Each row is a point on a landscape with many valleys, with its height.
A ball rolls from a point to the lowest of its 2 nearest points, and stops where none of them is lower. Distance is the straight distance between rows; heights are no part of it.
k_557: [159 118  59 158 156 136 159 132 167 138 174  99 122 108 112 137 115 110
 166  96 167 110 119 160 131 126 163]  h=316
k_851: [141 124 171 139  52 101 107 131 228 119 106 157 128 103 157 123 145 104
 101 141 153 142  83 112 118 102 160]  h=527
k_814: [114 153 126 109 115  99 133 165 214 107 167 117 121 108 104 132 147  91
 156  97 140 118 118 143 115 106 146]  h=271
k_899: [162 138 120 101 114 154 171 106 129 113 141 107 128 118 137 120 127 147
 136 131  87 136  64 157  95  66  92]  h=396
k_954: [105 168 134  82 117 140 146 108 148 105 171  70 102 124 118 112 153 126
 124 126  88 133 109 124 108 158  74]  h=197
k_669: [ 93 129 160 116 155 134 168  99 117 135  79 100 131 104 154  92  94  85
 128 125 134 140 125  70 156 168 156]  h=497
k_806: [186 141  69 164 134 179 160  80  97 140 117 110 139 168 142 158 136 132
 144 118 152  65 127 134 167 133 153]  h=454
k_165: [107 141 111 120 160 110  79 156 171 139 142 103 145  98 138 149 182 146
 142 146 168  89 156 132 160 133 119]  h=158
k_233: [128 152 137 113 185 145 128 139 125 174  95 172 118 189 102 137 162 144
  85 213  75 148 148 138 137 146 145]  h=355
k_371: [103 137 143 118 155 115 129 115  47 121  78 139 172 123 143 122 122 181
 125 134 109 130 157 100 127  99  98]  h=615
k_541: [138  91 117 155 113 110  96 167 166 142 179  95  90 115 159 124 120 112
 161  81 125 124 104 115  90 102  94]  h=395
k_38: [ 86  59 139 136 155 102 110 170 116 143 114 126 165  81 152 105 115 149
 168 124 133 119 112 120  82 115 109]  h=347
k_917: [178 119 134 133  67 131  86 139 127 122 114  82 141 124 152 171  78 111
  83  51 170 125 152 115 113 104 113]  h=419
k_522: [125 179 157  95  78 111 120 133 185 124 115  85 142 125 159 137 132 131
 101 112 134 136 111 124 127  76  95]  h=277
k_847: [ 79 143 142 152 156 120 121 145 141 176 109 176 102 170  86 119 122 135
  74 190 104 166 120 115 134 171 145]  h=328
k_60: [131 137 142 102 143 111 134 160 165 122 125 129 153 144 122 140 155  94
 177  70 120 118 154 109  93  90 161]  h=254
k_501: [140  67 140 130 114 128 141 126 171  94 120 160  86 100 159 104 101  57
 147 139 160 133 128 166 138  90 191]  h=651
k_327: [168  76 112 158 119 166  87 135 140 149 109 115 109 105 179  94 114  78
 127  90 151 108 196  71 155 107 156]  h=373
k_784: [ 67 111 135 107 159  92  86 161 103 124 170 160 133  98 114 111 157 158
 158 155 104  92 169 150  96 174 105]  h=370
k_515: [128 137 121 131 140 144  86 118  78 128 155  92 110 127 156 136 162 168
 106 181 135 113 135 148 177 158  68]  h=429
k_428: [143 150 132  99 144 154 181  94 176 131 111 121 125 127  96 126 169 132
  85 211 109 133  87 132 143 143 121]  h=281
k_149: [159 108 168 123  88 174 162 117 150 133  76 185 107 141 123 127 150  81
 132 161  99 165  32  93  91 102 161]  h=312
k_991: [ 57 102 150 160 134  91  88 182  99 130 114 164 173 142 115 113 121 194
 167 125 111 148 124  90  73 110 101]  h=306
k_617: [ 72 174 148 121 150 119 155 121 124 121 126 155  83 148  95 108 103  97
  91 142  90 130 124 115 116 203 152]  h=301
k_559: [127 158  98 165 146 136 127 106  26 160 129  95 163 126 113 152  80 165
 125  98 136 155 140 140 143 175  89]  h=474
k_975: [158 100 137 113 126 146 159 100  99  74 122 142  98  99 156 122 107  96
 133 124 163 133 149 204 152 112 162]  h=646
k_676: [117 157 158  39  95 127 132 106 150  82 133  61 120 105 147 124 134 126
  96 116  90 100 116 154 107 103  74]  h=238
k_249: [ 86 154 167  48 115 111 138 110  74  65 104 151 137 141 126 101 132 142
 132 142  62 133 196 121  90 132 126]  h=337
k_920: [132 123 149 139  72 166 155 106 179 125 124 126 101 109 164 101 126 101
 110 144 114 153  21 104  99 104 121]  h=329
k_265: [ 93 169 138 111 168 143 143 147 126 134 169  66 135 141  94 121 167 154
 145 116  91 140 146  93 110 174  64]  h=240
k_729: [116 181 154 127 120 137 166 117 191 137 100 171 137 142  61 118 131 175
  74 216 104 152  70 118 122 147 118]  h=311
k_72: [127  96 106 122 157 120 158 145 208 137 183 108 101  98 104 114 126  78
 162 127 149 114  81 146 109 131 145]  h=292
k_126: [199 129  58 155  74 176 141 109 119 146 138  86 155 159 161 161 106 146
 166  64 143  58 127 134 126 119 133]  h=442
k_938: [113  77 160  81 152 110 155 160  94 106  93 109 167  85 160  85 127 113
 167 100 121 112 146 144  64 116 131]  h=367
k_659: [145 130  83 134 133 122  97 136 167 148 157 137 130 135 144 158 193 151
 159 160 139  71 106 143 138 102 120]  h=75
k_948: [ 89 108 161  47 131 119 155 105 112  83  94  92 152 113 126  75 140 107
 144 126  89 124 157 128  71 159 112]  h=353
k_132: [160 101 137 115  78 119 105 149 174 106 166 100  84 113 150 131  97 101
 141  54 138 115 100 168  92  71 129]  h=375
k_685: [137 179 126 104 135 147 165  97 102 106 153 132  93 150  62 156 115 106
  87 142 127 153 149 168 154 164 152]  h=574
k_110: [ 94 185 120  98 105 112 130 128 126 100 146 130 129 101  51 151 100 133
  55 176 152 153 138 182 156 172 149]  h=566
k_639: [ 65 127 157 123 142 105  97 159 156 162 113 117 130 143 140 118 151 113
 134 132 134 150 118  44 127 162 122]  h=147
k_631: [111  87 131 175 138  99  89 149 119 139 199 148  63 127 117 112 102 115
 138 141 132 154 115 151 130 182 117]  h=426
k_555: [199 101 102 171  76 122 133 131 177 120 173 207 113 143 123 149 131 138
 120  83 130 146 108 131 119  88 148]  h=658
k_646: [156 112 157 140  68 161 167 112 144 113 116 117  89 135 175 113 103  89
 136 104 111 156  93 111 115  87 135]  h=346
k_534: [165 108 154  89 100 147 157 133 145  92 138 116  92 109 172 131 108  82
 172  78 104 130 115 165  82  38 147]  h=363
k_461: [136 117 165 124  91  91 107 135 186 133  78 194 157 144 155 134 141 112
 101 140 147 147 138  74 146  92 167]  h=521
k_960: [ 88 154 107 131 134 109 151 147 168 109 167 144 115 127  52 108 127 186
 100 196 100 147  96 124 103 136  92]  h=343
k_485: [163 118 105 150 117 159 130 121 139 134 106  55 116 109 143 113  93  76
 105  99 170 127 157  96 177 123 149]  h=390
k_136: [166  93  85 138 141 137 124 114 148 129 134 135 118  88 142 138 170 156
 133 214 144  86  93 175 158  96 122]  h=165
k_282: [175 123  75 188 106 105 145 116 140 121 141 203 140 153  94 144  85 173
 130  98 137 130  92 155 110 106 134]  h=662
k_21: [159 120 132 129  87 131 142 112 117  99 137  98 135  94 140 128  73 160
  99 129 132 154  58 165 126 101  57]  h=424
k_582: [133 105 100 136 199 160 160  99  71 134 127 190 123 179 101 137 127 143
 154 178  94  78 145 187 120 141 156]  h=633
k_952: [107 105 130 154 170 106 147 117  77 135 116 151 139  98 119 109  85 125
 155 105 135 128 161 143 127 136 163]  h=595
k_78: [167  80  74 178 147 143 111 126 130 148 123 131 147 114 152 114 130 125
 151  96 163  78 162 105 156 122 176]  h=356
k_577: [ 87 147 133 167 136 107 112 174  98 126 151 149 136 160  89 132 118 178
 167  82  97 147 142 104  89 147 113]  h=267
k_850: [147 118 106 145 144 174 116 134  98 145 102  40 116  69 155 111 124 117
 117 140 182  68 160 121 175 111 128]  h=415
k_355: [125 157 129 117 163 140 182 106 133 123 106  74 140 136 121 127 147 115
 145 108 122 141 140  90 160 132 135]  h=486
k_167: [102 116 131 125 196 131 122 120  81 158 108 182 145 149 127 133 165 138
 170 151 112  79 174 141 123 156 183]  h=627
k_503: [132  88 108 128 161 151 143  80  80 108 104 182 115 125 156 133 130 125
 153 173 150  81 143 197 145 111 172]  h=640
k_796: [105 145 141 138 123 125  87 150 155 152 131  75 111 118 172 127 157 116
 113 152 139 125 144  79 185 149  91]  h=41
k_81: [200 149  91 138  66 154 114 119 125 116 115 113 161 150 146 178  97 160
 122  44 148 101 105 137 114  73 106]  h=432
k_377: [137  99 124  92 156 162 139 104 155 124 120 125 102 111 135 112 187 113
 106 244 140 109 115 148 175 127 125]  h=239
k_434: [150 129  60 172 152 108 150 119 161 161 129 207 159 189  90 149 127 165
 147 125 135  78 124 126 116 117 162]  h=668
k_422: [127 154  91 139 141 140 183 124 138 123 160 120 143 130  67 132 117 164
 137 139 108 151  70 134 118  88  82]  h=372
k_262: [ 83 154 163  94 157 156 174  91 114 103 100 155 126 152 109 109 122  80
 135 126  84 155  90  92  82 164 129]  h=282
k_385: [178 124 141 154  50 135 109 125 191 132 100 123 117  98 157 121 108 119
  71 125 169 159  89 113 178 122 145]  h=535
k_552: [111 137 138 125 148 126 136 174 123 145 128 101 165 142 138 125 202 138
 190  71 123  98 155  95  89 134 138]  h=235
k_788: [121 153 140 124 156 127 107 119  97 153 124 150 122 145 145 145 190 154
 112 208 109 137 142 109 172 137  99]  h=389
k_905: [134 114 114 182 109  98  97 140 118 165 160 184  94 148  87 131  81 128
  82 127 128 178 134 146 139 168 146]  h=446
k_634: [123 135 112 126 121 139 126 124  61 114 141  89 174 118 115 145  62 181
 106 109 135 149 102 160 113 142  64]  h=453
k_707: [187  83 120 144 111 102 138 124 176 106 138 201 103 138 131 121 117  75
 122  89 145 148 140 135 127  94 195]  h=654
k_357: [ 94  99 130 113 164 126 127 141  81  96 163 178 114 140 100 109 147 138
 170 161  70 127 142 143  68 151 112]  h=342
k_457: [148 123 100 119 138 176  92 111  83 118 136  60 115  97 171 142 138 138
 112 156 171  71 145 181 168 132  87]  h=445
k_49: [144 103  67 169 146 116 123 135 154 153 133 113 177 114 114 132 108 151
 158  69 190  76 142 151 135 160 169]  h=338
k_725: [163 137 145 104  84 152 132 118 152 109  98  39 130 109 154 143  70  80
  89  88 186 127 126 124 131 111 127]  h=406
k_180: [129 117 147 160 135 119 145  98  75 141 106 121 145 117 155 118  77 146
 129 129 127 166 130 113 154 103 111]  h=605
k_297: [137 180 133 119 127 137 106  93  70 140 121 129 123 148 119 161 134 127
  81 150 137 158 166 150 204 161 137]  h=582
k_923: [ 86 101 138 147 174 110  78 169 123 159 190 113  94 121 134 112 170 123
 169 123 119 118 146 127 131 182 107]  h=400
k_310: [115 147 147 153  96  91  42 136  76 156 131 149 127 146 169 137 126 145
  89 118 129 161 174 114 170 154  97]  h=502
k_500: [101 100 165  80 124 131 166 123 130 109  94 182 142 156  97 118 128  65
 150 152 100 142  84  99  81 115 157]  h=297
k_59: [163 152  83 133 189 157 183  88  98 134 122 103 133 135 107 146 151 134
 124 161 122 108 133 128 163 122 120]  h=471
k_584: [165 151 126 143  75 106 106 129 161 121 143 133 137 134 110 157 118 141
  78 105 155 174 114 135 161 132 120]  h=544
k_259: [109 131 145 131 140  92 108 114  98 149 125 155 111 124 116 134 120  99
 118 128 135 145 187 149 170 148 173]  h=589
k_799: [109 173 129 151 131 117 119 144 132 148 159 107 121 181  77 151 149 152
 130  95 120 156 164  81 142 161 111]  h=228
k_156: [101 116 178  88 123 117 131 141  95  90 139 168 117 150 149 127 139 110
 160 125  76 155 150 139  79 108 127]  h=318
k_836: [ 82 178 133 140  82  84 102 138 141 130 143 142 144 133  83 138  90 158
  79 149 156 183 119 124 153 164 124]  h=555
k_374: [132 167 160 125 100  84  68 132 133 145  87 163 145 154 152 150 138 136
  97 103 130 156 185  98 176 107 138]  h=513
k_63: [ 96 117 148 104 179 136 132 137  44 130  68 165 189 152 126 116 183 152
 173 143 100 101 165 102 104 129 136]  h=622
k_188: [ 89 115 144  95 154 111 107 184 155 154 113  62 142 105 156 107 172 117
 161 106 134 120 136  78 108 133 126]  h=200
k_39: [128 133 137 165 115 120  70 144  41 155 118 111 158 128 148 144  89 163
 122  60 138 143 166 121 127 170 112]  h=488

Where does a ball stop that starts at each point below?
k_327 -> k_796
k_836 -> k_659
k_501 -> k_659
k_132 -> k_262
k_559 -> k_659

Call two points neighbours if one is among the 2 nearest of the other. Go from one point of each pair to the other, from neighbour to neighbour, staying as low as possible. Name the highest point that can't be avoided.
k_659, k_796 -> k_165
k_954, k_156 -> k_938
k_954, k_799 -> k_265
